Points, in no order, along strands that fork, close into loops and pass close to each other.
In the rows, 128 means zero.
Two points are linked if the straight distance between their rows is under 133. Some points are linked to none.
<488>: [119 203 114 150 156 113 111  75 142  99  66 129 110 152  88 122 111 127
 109 109  85 121 137 153 141 105 114 117 105  37  86 129 152  80 122 146
 154 107]
<1715>: [ 85 116 140  77 139 180 187 149 132 126 131  93 119 170 118 172  96 116
 121 147 116 190 162 113 144 101  65  89 142 152 107 121 191 100 138 169
 140 129]
<1042>: [129 106 146  71 159 190 192 113 134 118 137  99 123 139 113 175 104 159
 117 136  98 135 186  95 134 164 125 139 184 171 114  54 166 124 126 140
 102 136]
<1481>: [136 135 123  80 110  95 113 149  96 150 140 164  79  66 131  68 131 107
 200 100 163 153  38 112 165 157 105 137 102  83 157 130 128 142 121 144
 149 109]
<1343>: [155 155  87 107 128 202 110 143 174 211  80 149 109 135 141 141 151 108
 123 113 138 166 128 134 102  98  75 159  71 184 130  89 108 125 153 130
 161 148]
<633>: [130  96 146 133  98 115 159 132 127 121 182 125 131 132 152 170 120 142
 134 141 141  98 165 108 140 138 155 113 180 174 169 118 113 176 100 112
 105 133]
<1499>: [150 140 134 112 125 126 120 140 125 166 147 175  74 102 133 122 146  82
 173  99 159 104  88 130 152 130 101 119 149  62 178 173 146 145  75  94
  95 135]
<162>: [191 109 144 163 196 122 144  81 142 117  92 149 162 109  87 129 127 205
  89 121 154  47 180 146  70 166 174 141  74 124 113 107 119 163 119 117
 152 123]
<555>: [131 103 121 160 103 120 125 114  85 113 163 133 111 104 133 118 160 115
 130 108  90 101  74  91 118 129 186 176 145  84 129 185  80 131  92  92
  89 134]
<1589>: [ 99 143 182 120 139  95 128 130 117 114  95  74 155 189 111 166  95 103
 130 123 128 137 220 110 132 152 110  58 180 155 102 112 120 107 144 140
  83 126]
<317>: [ 67 125 150 156 130  71 118 130  97 101 133  53 161 173  88 138 104 136
 127 126 103 137 176 114 128 129 123  49 141  97  83 159 122  97 164 154
  83 151]
<1031>: [126 173 144 149 149 115  79 107 155  97 101 128 184 141 133  60 102 166
 116 132 160 107 175 172 148 147 134  78  97  88 151 152 179  84 158 122
 179 135]
<160>: [136 134 119 125 154  98 107 130 134 151 131 146  95 138 102 104 151  82
 156  91 144 114 109 173 142 125  91 127  84 107 150 128 172 138 134 132
 114 126]
<1063>: [147 133 116  86 148 227 142 105 189 145 101 136  86 147 138 152 151 124
 108 128  93 149 155 128 142 120 103 150 153 163 113  73 146 125 122 138
 152 124]
<718>: [122 131 121 122 117 167 174 110 114 167  87 106 165 114  91 139 114 131
  77 105 169 167 162 106 114 117 121 120  89 197 113 113 154  79 166 127
 119 170]
<1266>: [ 72 136 141 166 145  87 119  97  79  95 126  57 160 154  78 112 109 150
 130 111  80 117 166 110 110 148 145  86 139  59  80 155 136  81 158 156
  69 149]
<794>: [ 99 114 125 122 118  88 122 146 124 114 137 115 147 113 122  90 119 122
 144 126 158 184 112 142 172 119 108  87 116 118 145 146 202 136 162 143
 161 104]
<223>: [134 113 145 134 129  94 160 121 121 117 166 108 144 147 115 170 122 171
 133 131 142  97 187 136 121 162 161 118 157 174 155  82 124 162 127 117
  86 147]
<1393>: [165 170 135 172  61 120 105 158 109 152 128 130 147 137 214 110 118 124
 123 152 160  92 106 151 119 135 151 145 113 134 175 173  73 179  81  73
 155 133]
<585>: [135  94 123 165 143 111 125 132 111 133 148 137 113 121 100 104 161 105
 135 103 157 116 106 156 129 131 126 144  91 141 152 149 166 146 146 113
  97 140]
<575>: [171 163 119 172  59 120  96 155 130 162 132 165 117 150 206 128 137 112
 126 141 143 103 116 148 114 119 130 154 111 154 178 146  79 178  85  94
 168 109]
<1607>: [150 111 183 170 179 115 112 119 109  96  89  88 130 144  97 112 139 102
 147 114 119  91 176 135 120 185 151 133 172 131 125  87 131 137 138 132
  50 106]
<1016>: [133 141 126 137 108 124 109 117  90 141 162 145 151 105 148 107 120 136
 152 115 116 107  42  88 132 108 155 121 154  43 149 221  98  87 102  96
  93 168]
<917>: [122 109 119  87 132 134 194 105 105 107 176 121 131 119 121 196 111 176
 121 132  87 133 150  64 110 162 175 174 192 158 122  65 112 141 121 117
 109 135]
<971>: [117 152 185 134 130  69 101 123 122 124 108  76 165 195 114 157 113 118
 136 105 121 106 216 109 125 159 132  52 171 133 117 132  91 107 139 118
  72 137]
<134>: [142 171 103 110 150 137  97  96 107 132 154 166 109 142 100  78  97 113
 163  86 130 127  41 125 143 128 134 121 104  47 154 155 161  75 130 113
 123 146]
<526>: [164 137 103 158 141 136  83 121 187 122  75 219 111 104 119 114 164 179
 107 149 103 109 136 166 109 131 138 169 114 142  94  92  88 132 116 158
 223  87]
<896>: [126 110 109 112 154 129 131 135 154 146 124 142  91 123 111 119 161  93
 154 119 129 157 121 168 130 110  82 137  98 155 135  89 167 143 142 151
 135 105]
<888>: [164  76  91 148 173 205 121 124 189 120  99 165 122  74 114 109 149 152
 116 147 149 139 133 152  97 127 129 170  94 189 107  97 101 154 176 164
 180 123]
<1179>: [128 122 109  95 104 139 146 155 121 177 129 125 122 121 146 144 146  73
 144 117 137 175  83 121 111  84  98 155  87 163 124 130  94 126 122 122
 130 139]
<1149>: [133 134 167 133 155  70 118 109  91  91 130  77 172 144  92 114 121 200
 154 110 108 113 182 131 103 197 177 108 172  81 122  91 121 118 143 132
  54 127]
<1662>: [149 133 135 104 138 142 142 156  93 172 143 163  67  67 119 117 142  64
 173 101 186 117  57 106 135 148 115 135 138  72 164 181 135 133  91  87
  76 151]
<677>: [180 160 101 175 129 136  95 137 147 144  95 202 100 137 149  98 169 134
 107 132 131  93 124 163 101 142 127 188  83 146 144 123 108 152 126 115
 172 106]
<635>: [203 138 119 156 179 154 157  90 135 155  88 160 167  93 101 145 121 198
  77 119 169  78 172 116  59 160 172 153  91 171 122 100  95 173 130 105
 165 141]
<1350>: [ 83 136 143 114 155 151 169 120 135 106 104  74 140 166 104 174  87 114
 110 151 123 158 194 128 138 109  86  75 142 158  89 100 165  98 158 170
 125 133]
<424>: [122 149 136 120 175 158 124  96 198 123  77 112 157 139 130 166  79 149
  97 155 150 100 205 148 126 109 104  79 121 168 118  73 127 142 148 169
 170 115]
<499>: [ 98 143 114 144 158 132 110  87  86  99 150 110 130 138  85  88 101 129
 138  94  93 123  94 127 139 139 134 109 132  36 111 163 188  59 146 133
  94 147]
<864>: [167 139 107 168  91 128 100 145 156 142 131 191  90 146 171 129 166 124
 137 140 113 103 128 163 116 123 126 176 118 169 158 108  92 170 107 115
 177  97]
<1140>: [116  93 150 146  74  71 132 135  86 114 189 103 181 116 139 116 131 214
 138 134 165 128 130 102 141 153 174  78 150 140 166 176  97 139 140 107
 106 162]
<702>: [159 123 115 165 121 137 122 130 161 124 149 158 103 156 167 141 151 127
 123 156 126  84 158 165 117 128 138 151 122 187 171 107 114 188 125 124
 151 105]
<1594>: [134 101 181 144 144  87 121 131 101 100 139  84 137 146 107 127 131 131
 152 121 109 101 179 121 121 189 156 114 190 122 124  98 121 153 116 132
  37 122]
<630>: [121  68 131 149 188 153 149 112 148  97 129 102 120 112  81 143 144 125
 131 143 121  99 162 158 104 131 136 148 115 180 106  78 132 138 163 156
  85 127]
<335>: [101 118 164  78 115 104 174 134 104 111 141  97 150 149  99 158  94 170
 111 123 133 151 204 114 139 173 127  83 186 149 121  83 157 125 113 131
  79 137]
<166>: [141 132 116 118 183 184 124 102 215 124 101 133 147 125 148 166  99 174
 104 161 147  87 194 140 124 129 111 119 131 183 137  60 120 169 154 163
 176 128]
<1235>: [171 162 112 138 127 145 126  99 138 113  95 156 118 117 151 115 149 139
  80 132 102 115 123 123 122 137 186 188 138 155 127 101  94 154 114 106
 172 108]
<1367>: [104  98 132 114 174 131 158  94 117  73 143  97 118 110  97 148 121 160
 115 148  74 114 159 113 121 160 180 153 185 129  92  61 138 147 139 144
 114  91]
<1473>: [139 184  90 112 141 129 122 101 123 127  84 175  85  93  87 109 138 108
 122  84 105 171  75 127 129 129 123 167  87  80  83 110 143  78 142 143
 181 107]
<1009>: [129 136 134 111  62 154 138 178 127 162 130 116 144 102 217 150  94 110
 127 174 176 145 117 125 140  94 123 128 167 178 161 126  80 173  80  98
 146 122]
<400>: [109  91 142 149  68  88 137 156  98 126 166  96 173 106 161 139 115 155
 131 160 170 142  99  87 148 113 164 101 150 158 156 176  84 155 130 109
 117 144]
<874>: [ 91  97 148 105 117 121 145 148 130 145 143 107 130 147 122 149 120 100
 122 122 156 154 159 137 156 112  90  73 148 158 137 136 178 127 118 127
 103 139]
<656>: [152  86 110 150 183 184 138 107 179 104 115 145 110 103 111 122 152 142
 113 150 134 107 154 160 109 128 141 159 113 190 122  81 122 163 161 149
 143 119]
<471>: [128  74 127 181 151  95 107 139 114 103 161 116 126 109 108  77 165 128
 156 129 153 116  99 168 137 139 138 135  96 127 155 151 175 156 168 137
 111 126]
<1034>: [113 114 118 108 126 102 129 146 118 117 136 136 115  85 119  76 128 112
 163 114 148 194  85 137 172 136 104 123 114 105 145 118 204 138 158 152
 166  83]
<156>: [117  98 113 132  99 129 141 128  75 113 150 118 113 101 137 137 154  96
 111 116  79 128  83  93  97 119 200 199 142 113  90 151  57 123  94  97
 100 135]
<2>: [134 146 102 121 141 109 122 134 129 133 115 156 115  76  99  68 129  96
 151  98 162 176  86 136 146 145 109 142  60 111 139 109 188 122 179 157
 172 106]
<1581>: [ 97  91 138 107 127 124 160 144  99 156 153 136 101 101  95 141 153  81
 139  98 131 142  93  90 122 124 107 127 137  88 124 186 161 117  90 112
  73 144]
<1728>: [158 184 107 119 129 145  94 112 115 142 122 166 120 137 123  81  91 107
 136  82 153 135  61 119 150 135 140 140 115  73 158 148 166  83 119  89
 138 150]
<742>: [138 112 102 158 107  80 107 129 103 149 175 141 122 132 123 124 172 109
 152 102 108 107  49 111 107 100 142 146  70  80 136 207  82 123 140 111
 103 149]
<1371>: [112 101 124  90 102 154 176 123  97 111 151 103 139 115 150 172 108 134
 109 147  95 152 111  58 119 129 169 171 168 170 105 103  82 127 114 118
 121 134]
<1681>: [ 76  84 128  99 148 138 158 142  98  93 152 102  85 119  96 128 136 102
 132 135  84 187 111 123 135 125  97 126 157  95  88 122 186 126 136 173
 129  80]
<715>: [150 113 137 190 143  95  84 148 153 115 132 137 137 161 147  84 159 146
 139 172 167  75 151 195 119 147 122 117  79 138 169 144 153 171 158 127
 153 117]
<1525>: [156 158  90 107 103 171  95 174 162 142  94 135 140  84 175  99 123 139
 116 165 114 181  98 156 126 126 126 180 130 180  78  60  84 143 128 148
 206 130]
<1138>: [122 141 129  97 101 115 134 144 106 155 116 143 125 109 143 111 119  97
 133 101 163 168  84 110 162 115 106 121 136 101 153 160 164 123 101 102
 135 124]
<450>: [133 116 152 156 108  67  94 140 173 105 176 104 149 190 170 167 125 130
 138 176 135  64 169 154 139 112 144  81 126 159 156 130 101 174 143 145
 133 116]
<300>: [165 144  92 167 141 149 104 143 171 141  84 172 152 114 150 104 132 164
  77 168 167 107 163 141  97 136 131 144  87 184 159 115 115 169 141 144
 205 107]
<487>: [121 132 105 139 142 134 107 123 202 119 105 168 108 133 119 150 139 154
 140 162 102 127 148 169 124  92  91 136 111 161 102  71 105 125 148 175
 191  93]
<1547>: [105  98 123  83 131 188 174 139 146 148 134 116 112 145 132 156 130 109
 135 133 122 191 122 107 142  99  83 127 131 171 123 110 169 111 138 151
 141 124]
<1152>: [103 119 119  92  81 146 161 154 106 127 153  82 155 107 175 165  93 111
 111 166 118 157  88  96 123  88 153 159 132 168  86 117  60 123 104 118
 122 151]
<1040>: [155 122 126 160 127 149 149 125 132 138 140 135 130 135 158 143 122 151
 115 147 161  94 171 142 114 156 149 137 133 216 186  96 124 191 142 104
 150 138]
<1312>: [ 57  82 110 105 131 136 142 133 153  78 195 101  95 152 143 207 129 102
 150 162  68 138 127 110 124 101  93 130 155 126  79 124 109 115 158 200
 124 122]
<551>: [124  96 115 108 160 197 161 130 159 142 114 118 114 112 108 124 140 113
 124 129 137 184 132 132 135 112  95 135 110 181 118  91 184 116 169 155
 144 124]
<1007>: [ 69 103 118 127 165 125 148 131 118  73 132  78 100 137  97 150 113 108
 135 165  86 172 137 132 126 107 102 114 151 109  65 101 151 118 170 196
 137  82]
<537>: [160 138 107  87 137 217 131  92 182 126  90 164  88 121 140 140 156 139
  98 134  81 159 142 122 139 129 134 172 173 163 100  69 115 130 125 144
 179 115]
<248>: [119  98 132 151 183 123 128  84 125  62 117 111 116  97  86 113 151 157
 108 139  81  95 141 140 117 144 194 159 136 103  93  91 132 139 142 144
 126  83]
<1509>: [105 123 113 107 149 104 122 117  94 161 176 140 107 109  90 117 131  95
 168  81 133 114  54  97 131 130 108  83 100  37 140 203 142  98 129 128
  74 180]
<976>: [111 113 127 102  86 113 145 168 121 171 135 128 131 105 157 148 131  92
 147 137 170 171  88 107 141  85 100 113 133 146 152 158 115 147 109 118
 132 120]
<1558>: [135 125 115 155 160 135  91 118 215 112  80 182 124 123 115 139 123 177
 122 163 110 100 158 179 106 109  98 126 100 149  85  76  88 132 123 187
 209  78]
<383>: [191 148 104 130 165 204 144 103 159 164  90 127 167  92 131 148 106 176
  85 135 163 101 164 105  81 142 154 159 108 204 117  86  78 171 152 120
 170 158]
<1408>: [117 112  98 149 101  75 117 161 112 138 147 112 153 122 141 120 146 111
 141 146 152 155  58 133 110  87 137 150  57 163 123 152  78 143 175 134
 150 127]
<1119>: [131 134 159 118 116 127 117 137 131 148 135 147 103 137 142 132 134  87
 136 101 143  99 144 143 165 128 104 103 174  88 161 160 169 138  61  88
  85 133]
<1041>: [104 151 128 104  83 114 141 126 126 150 138 154 107 118 133 158 136 101
 127 121  81 125 103  65 143  96 125 118 172  37 119 209 118 105  58 102
 101 119]
<1018>: [125 100 158  98  80 123 171 151  89 130 144 130 131 104 112 111 122 175
 109  89 204 163 184 127 143 190 122  91 174 156 166 124 154 126 101 102
  62 153]
<880>: [155 121 145 186 189 124 101  98 136 108  91 140 148 145  82  91 134 147
 117 120 161  42 144 180  97 140 142 130  45  87 118 158 148  98 159 122
 105 140]
<291>: [156 143 151 172  68 116 137 151  78 152 135 114 163 131 187 118 108 153
 116 135 186  99 138 141 107 168 164 125 117 180 185 156  82 180 105  66
 139 160]
<52>: [144 125 138 109  87 169 154 173 120 172 125 131 112  89 188 146 130  80
 144 150 165 151 103 126 127  98 112 148 158 155 148 139  92 160  74  91
 119 125]
<985>: [149 182 102 109  91  94  97 185 110 172 117 143 125  93 168  84 120 104
 151 125 149 146  65 171 125 121 109 171  63 124 113 103  89 149  92 118
 172 140]
<1656>: [ 97 136 124 119 114 129 164 101  98 129 112 113 128 141  94 142 122 116
  85 105 109 152 138  92 136 118 130 128 133 128 112 143 166  91 113 117
 112 138]
<199>: [128 134 116  99 114 141 140 114 131 125 116 157  87 132 133 134 152 100
 112 110  87 161 108 122 144 110 125 163 151 124 116 111 142 122  91 120
 142  98]
<1243>: [153 135  90 100 135 228 109 127 206 176  75 152  99 132 124 162 153 141
 131 123 121 172 124 126 112 108  99 162  91 162  81  87  76 103 171 150
 184 155]
<1559>: [107 116 162  70  93 104 168 143 102 115 146 112 139 139  95 132 111 179
 103  91 171 165 211 127 135 187 115  73 173 147 135 105 156 113 105 117
  57 152]
<234>: [123 110 139 169 166 109 107  91 116  69 136 102 128 125 103  88 154 157
 128 138  87  85 122 146 127 147 181 156 124  85 122 126 147 129 142 135
 110 103]
<782>: [156 152 107  98 101 187 115 139 165 148  93 162 105 117 178 120 139 131
 114 139 103 181 114 122 141 123 117 175 168 180 114  65 105 136 112 133
 194 108]
<692>: [127 120 186 114 116 130 133 149 129 142 131 134 107 131 128 143 132  89
 138 117 127  92 177 127 152 144 108  89 210  84 139 162 157 138  50  97
  50 135]
<921>: [ 87 101 122 114 163 153 140 122 163  85 136  98  97 155 124 178 134 101
 149 161  76 140 143 139 125 106  96 133 148 142  78  86 119 112 160 188
 121 108]
<439>: [156 132 136  80 129 215 167 101 147 151 118 139  92 147 155 155 137 116
  94 119  91 134 171 102 141 133 124 155 184 165 137  80 149 142  72 104
 124 126]
<1132>: [111 123  89 101 139 203 137 116 205 138 108 134  92 145 128 188 140 144
 144 140 110 170 131 124 136  95  79 142  98 159  91  91 106  86 180 171
 181 142]
<484>: [149 120 143 147 136 130  94 116 103 120 180 155 139 128 141  78 124 146
 162 105 150  93  82 149 148 142 135  96 150  76 181 192 158 105 116 100
 100 175]
<776>: [104 184 114 147 163 114 100  79 106  92 116 106 127 164  95 102 104 117
 138 108  72 114 112 143 136 114 119 104 125  18  95 160 158  65 142 148
 115 134]
<1726>: [157 167  88 123 154 125 109 120 127 131 103 177  98  74  85  74 131 102
 141  87 148 157  64 134 127 152 128 165  51  93 114 111 156  96 171 145
 172 112]
<310>: [136 146 107 130  70 156 116 157 147 167 137 132 145 151 209 165 104 112
 118 154 159 130 128 126 120  86 111 137 114 207 170 113  74 160 125 117
 160 139]
<1344>: [109 146 111 101 149 123 113 104  94 118 158 135 107 127  92  92 103 107
 166  86 116 141  64 121 154 132 111 103 123  27 132 164 185  85 133 134
 111 139]
<1502>: [100 127 155 173 166  89 105  90  87  89 123  61 163 145  84 105 126 165
 142 119  80  90 162 116  97 173 170 113 149  65  98 129 114  93 158 155
  62 127]
<571>: [130 128 102 126 108 128 121 135  96 114 116 122 124 103 142 118 152  99
 103 126  93 153  63 138 106 105 182 202 104 125  77 123  66 121 125 112
 138 128]
<1740>: [140 176 185 143 162  83  95  96 123 114  73  85 175 187 114 131 115 142
 135 111 121  84 214 131 122 158 152  81 151 105 125 123  98 103 143 110
  96 128]
<1521>: [134 171 103 130  91 101  97 125 104 122 114 133 131 122 153 101 133 118
 124 114  94 146  45 122 132 107 162 183 105  80  99 148  82 103 109 106
 152 116]
<792>: [123 135 105 114 123 152 153 109 125 123  98 126 125 116 124 129 134 115
  93 125 105 174 106 104 132 103 140 159 127 155 101 112 129 109 138 132
 153 111]
<473>: [134 134 133 155 144 118  97  87 114  82 144 125 144 133 133  70 136 164
 134 128 100  96  99 142 150 140 165 139 138  71 150 151 166 108 134 123
 128 122]
<1248>: [102 106 128 115  72 112 151 166 101 120 162  81 165  96 175 157  93 124
 123 182 146 147  79  89 136  92 160 138 147 162 112 142  63 149 110 117
 125 135]
<1420>: [157 158 101 119 147 176 134  97 181 151 103 143 150 132 158 175 108 167
  87 153 141  92 169 104 104 114 141 150 114 200 141  85  79 157 155 126
 182 143]
<1618>: [166 126 158 161 166  74 141 114 128 105 143 108 161 149 104 157 134 204
 145 151 140  67 191 157  89 174 184 129 130 139 151  80 118 167 142 104
 117 131]
<95>: [127 159 108 119 107 116  97 119  78 124 143 136 130 108 148  92 113 122
 152 107 104 141  14  96 139 111 153 156 128  36 121 180  99  88 107 104
 124 133]
<348>: [141  92 138 183 146  99  93 149 131  98 151 126 146 117 130  53 147 145
 158 145 177 115 119 183 140 159 132 120  95 131 175 150 190 154 174 129
 145 129]
<1540>: [133 176 116 153 116 111  90 116 148 121  91 142 178 133 144  78 116 166
  94 138 160 128 139 133 148 134 149 113  92 115 165 151 164 113 149 117
 196 121]
<132>: [121  78 160 154 182 135 128 133 126 105 112  84 118 132  87 133 144  79
 146 134 120 116 162 147 113 147 123 134 144 164 104  87 144 133 154 159
  56 113]
<522>: [119 139 135 142 119 122 147 109 107 142 103 122 152 124  78 118 125 147
  82  85 175 125 180 133 128 146 137 111  97 164 134 121 166  90 148 107
  99 169]
<158>: [101 142 145 116 167 150 152 104 163 118  84  85 157 152 113 175  82 131
 106 150 139 125 210 140 133 114 103  71 134 168 104  77 141 113 158 161
 137 133]
<514>: [108 139 148 121 141 125 144 101 116 113 105 105 124 146  99 125 119 116
  99 108 105 122 167 131 154 140 131 115 151 108 112 113 181 110 106 118
  97 126]
<1274>: [124  86 134 113  89 155 174 141 150 141 179 142  92 115 138 195 144  90
 138 142 102  99 157  80 106 106 134 127 179 145 134 160 105 142  65 117
  73 140]
<841>: [146 138  89 136 119 144 119 156 140 191 107 150 127 134 147 129 146  88
 125 122 158 144 112 147  95  89  96 160  55 192 143 118 101 142 157 120
 142 145]
<1748>: [129 156 137 126 148 132 123  98 139 105  94 127 108 150 116 119 132 104
 101 117  88 117 152 147 159 130 131 139 156  99 118 100 173 125  95 122
 119  95]
<1290>: [126  99 157 165 139  93  91 115  86  96 188 104 178 132 120  75 144 186
 151 113 131  91 123 159 123 159 139  77 128  96 147 176 147  77 166 137
  73 186]
<398>: [120 129  96 130 103  69 117 147  93 158 149 117 136 117 124 121 149  95
 151 108 133 141  40 114 110  89 131 147  45 106 117 181  71 126 151 122
 127 142]
<232>: [168 123 154 155 190  84 139  96 145 106 114 119 176 138  97 161 120 220
 122 158 145  57 185 149  76 156 186 125 101 118 130  90 110 162 133 109
 153 120]
<1097>: [134 113 144 129  96 136 155 131  86 146 122 129 137 115 119 112 120 136
 102  90 183 140 154 120 142 159 136 123 149 166 162 130 161 119 102  89
  87 160]
<370>: [162 118 128 143 104 156 156 115 101 129 134 146  96 115 151 137 152  98
 112 107 111 109 125 114 119 136 164 184 158 155 146 131  95 157  77  80
 105 131]
<174>: [168 144 104 173 144 112 103 118 138 132 126 188  91 157 116 107 174 114
 130 113 127  68 104 172 110 125 134 180  59 107 137 150 125 131 139 107
 130 124]
<115>: [ 84 106 161 135 124  82 114 146 110 114 143  77 155 151 105 122 118 124
 135 113 138 142 167 140 156 133 105  51 143 117 112 159 159 108 144 131
  86 148]
<1451>: [ 82  88 137  78 126 149 180 155  76 110 144 121  91 101 102 126 121 110
 125 127  94 207  93  90 132 126  96 137 167  80 107 156 183 121 115 155
 146  77]
<1671>: [101 119  99 113 135 152 127 117 186 108 129 140  92 147 129 174 139 131
 148 160  88 151 134 149 140  91  92 138 130 158  95  80 114 111 161 178
 167 109]
<586>: [150 109 150 179 190 120 122  89 134  99  85 122 148 117  71 106 129 160
 104 122 142  56 164 162  95 142 161 129  64 105 106 125 133 118 143 133
 104 122]
<1414>: [104 113 107 149  89  72 112 151 133 128 147 114 164 129 148 121 129 137
 134 158 162 165  82 123 140  88 134 115  90 163 148 157 115 145 169 136
 169 118]
<1305>: [133 129 131  83 128 121 136 159  82 153 138 145  92  54 128  96 130  82
 181 115 180 148  29  95 146 138 119 135 129  56 148 174 125 129 114 113
 101 131]
<591>: [151  98 131 176 123 101 114 127 138 111 175 137  96 147 129 134 175 102
 145 127  95  71 124 156 120 120 148 145 120 122 139 154 113 168 107 119
  91 119]
<393>: [115 123 190 116 130 121 120 150 134 148 109  95 131 186 128 165 120  54
 135 111 126 125 201 123 131 139  83  68 186 143 122 130 135 123  92 127
  62 134]
<1332>: [137 172 177 154 166 104  75 101 140 100  73 100 175 170 131  87 112 141
 129 121 138  81 182 168 134 150 137  83 124  92 134 139 139  95 152 120
 128 127]
<749>: [145 154 109 105  99  90 106 161 106 155 115 156 108  86 146  79 134 105
 167 105 148 167  54 134 137 134 111 163  85 117 134 113 110 138 117 131
 170 113]
<983>: [142 104 140 175 156 108 105 137 157 106 131 126 122 150 129 111 155 120
 137 162 141  86 156 187 126 127 132 135 108 161 149 108 141 174 147 143
 126 104]
<519>: [145 121 136 159  87 124 145 138 107 146 148 126 144 134 165 140 120 141
 115 133 174 110 153 128 126 144 155 125 137 203 184 130 105 178 119  92
 131 148]
<1073>: [117 141 102 109  78 138 129 134 161 156 134 134 140 160 180 175 108 114
 118 150 137 151 121 105 142  76 105 130 122 188 147 115  93 129 133 135
 166 127]
<1422>: [123 121 174  76 141 153 185 123 110 117 121 101 133 145  98 151  96 151
 104 123 107 145 205 113 134 177 120 112 193 150 111  61 181 126 105 138
  82 123]
<1518>: [101 143 101  93  71 127 149 128 155 141 148 146 109 163 157 198 122 107
 136 143  88 169 113  94 139  68  92 123 139 143 114 130  93 101 111 149
 166 108]
<512>: [ 77 101 155  75 123 130 169 165  87 129 143 130  97  96  96 125 118 114
 128 143 107 177  99  83 142 128  87 110 180  39 119 196 184 128  99 139
 122  92]
<587>: [150 136 111 171 179 117 105  98 127 124 125 160 106 154  77 111 159 110
 123  98 125  55 102 165 103 122 137 162  51  86 116 163 139  98 148 110
  91 146]
<1341>: [139 172  98 121  89 117 106 175 132 145 107 117 158 100 177  91 103 118
 105 156 139 165  82 156 129 102 129 163  92 158 104  98 101 148 107 123
 180 129]
<1670>: [114 118 183  90 120 142 156 138 135 139 131 113 116 163 127 170 112  87
 121 127 101 112 199 108 138 140 105  94 202 130 123 120 151 135  55 118
  63 128]
<1608>: [106 130 146 120  78 103 115 133  93 128 144 119 182 110 164  91 106 167
 133 122 156 147  99 100 173 117 143  81 164  92 159 209 130 103 121  88
 131 149]
<143>: [ 95 135 111 136  87  74 111 139 122 121 131 113 168 131 142  96 116 145
 132 141 153 182  91 117 166 100 128  97 103 123 150 166 149 129 161 132
 179 112]
<6>: [125 194  95 121 134 120 113  82 119 114 103 163  83 136  96 112 129 123
 121  87  78 143  80 124 148 122 128 155 114  46 100 130 154  75 120 128
 160 107]
<1405>: [151 166 120 120 117 144 110 137 105 147 105 149 125 107 141  84  99  91
 114  88 173 154  75 121 153 142 131 149 120 105 151 137 172 109 110  90
 141 142]
<1588>: [119 129 171 144 112  84  95 130 136 135 157 108 154 161 141 136 133 121
 139 106  95  82 160 130 144 124 123  49 159  71 129 195 111 110  93 111
  65 169]
<92>: [156 172 110 156 106 115  98 149 130 120  89 121 178 108 166  71 113 144
  90 152 159 143 100 128 130 137 161 158  88 142 139 132 122 136 141 119
 189 119]
<489>: [161 165  74 158 119 149  88 158 173 176  74 193 149 135 161 133 135 162
  94 168 142 106 143 141  78 107 104 158  59 187 118 112  60 138 144 142
 206 112]
<816>: [154 156  78 152 110 145 105 168 157 183  99 164 145 146 168 133 134 125
 113 158 149 120 122 151  80  87 108 167  43 197 119 113  58 142 165 130
 171 136]
<1601>: [128 112 156  69 117 184 175 121 147 126 144 138  91 153 148 178 123 106
 116 140  77 120 179  99 143 127 120 136 207 139 134 104 140 142  49 116
 102 105]
<177>: [ 73 108 181 107 114  90 131 172 115 119 143  85 140 146 125 145  95 115
 132 141 118 158 163 115 167 124  79  24 195  81 101 186 150 124 116 132
  95 131]
<1275>: [ 75 107 180  91 126 109 146 177 108 129 142 106 117 112 107 134 111 111
 137 144 114 157 134 109 154 133  76  54 198  45 109 200 176 126 104 132
  93 121]
<459>: [153 142 131 137 125 138 107 133  85 151 168 158 142 101 142  92 113 125
 170 108 163 103  42 117 131 123 142 104 142  68 175 215 110  91 113  84
  88 187]
<577>: [ 61  77 110  81 122 161 175 153 141 111 188 115  97 149 140 205 130 108
 154 156  87 179 103  81 120  92  77 127 142 133  93 150 118 106 143 185
 140 123]
<1512>: [ 96  92 130  86 151 152 186 105 122  96 171  99 119 137 106 195 110 156
 122 140  72 120 169  76 110 161 148 156 180 150 100  71 127 123 127 146
  90 137]
<43>: [119 124 105 122 115  85 117 135 112 169 176 147 101  90 126 136 164  95
 168  98 105 111  41  82 117 105 129 114  98  41 134 218  82 122 119 124
  90 151]
<689>: [165 122  89 163 157 167 113 144 176 139  80 162 159  77 124  94 129 144
  86 148 180 135 143 138  97 128 123 146  77 186 129 114 126 153 160 161
 195 109]
<916>: [143 123 146 165 150 111  84 106 110 105 169 132 154 153 133  75 139 152
 153 120 126  78 101 164 134 138 138 109 120  81 162 179 158  99 143 120
 101 169]
<1328>: [123 180 109 112  77 111 103 138 161 183 106 178 106 150 152 144 130 125
 134 118 111 155 130 133 146  93  77 127 123 150 147  89 131 128 100 132
 194  98]
<1153>: [ 86 117 121  68  93 133 171 154 137 145 161 142  97 142 142 194 131 106
 156 151  97 189 100  84 135  79  70 103 152 121 110 148 116 116 106 163
 154 102]
<686>: [124  98 163 141 110  69 113 121  95  96 190  90 178 134 134  97 139 220
 152 128 131 105 156 140 138 172 164  72 159 109 158 149 126 129 137 121
  89 159]

A fork is a point with three links, a tip a point with one. Leave the first point through the second and follow the links. Name the first fork or tip that comes.
<749> / <1481> | <1670>
<95> / <1521> | <555>
<1594> / <1607> | <841>
<718> / <522> | <1512>
<1601> / <439> | <1341>
<489> / <300> | <115>
<310> / <1073> | <921>
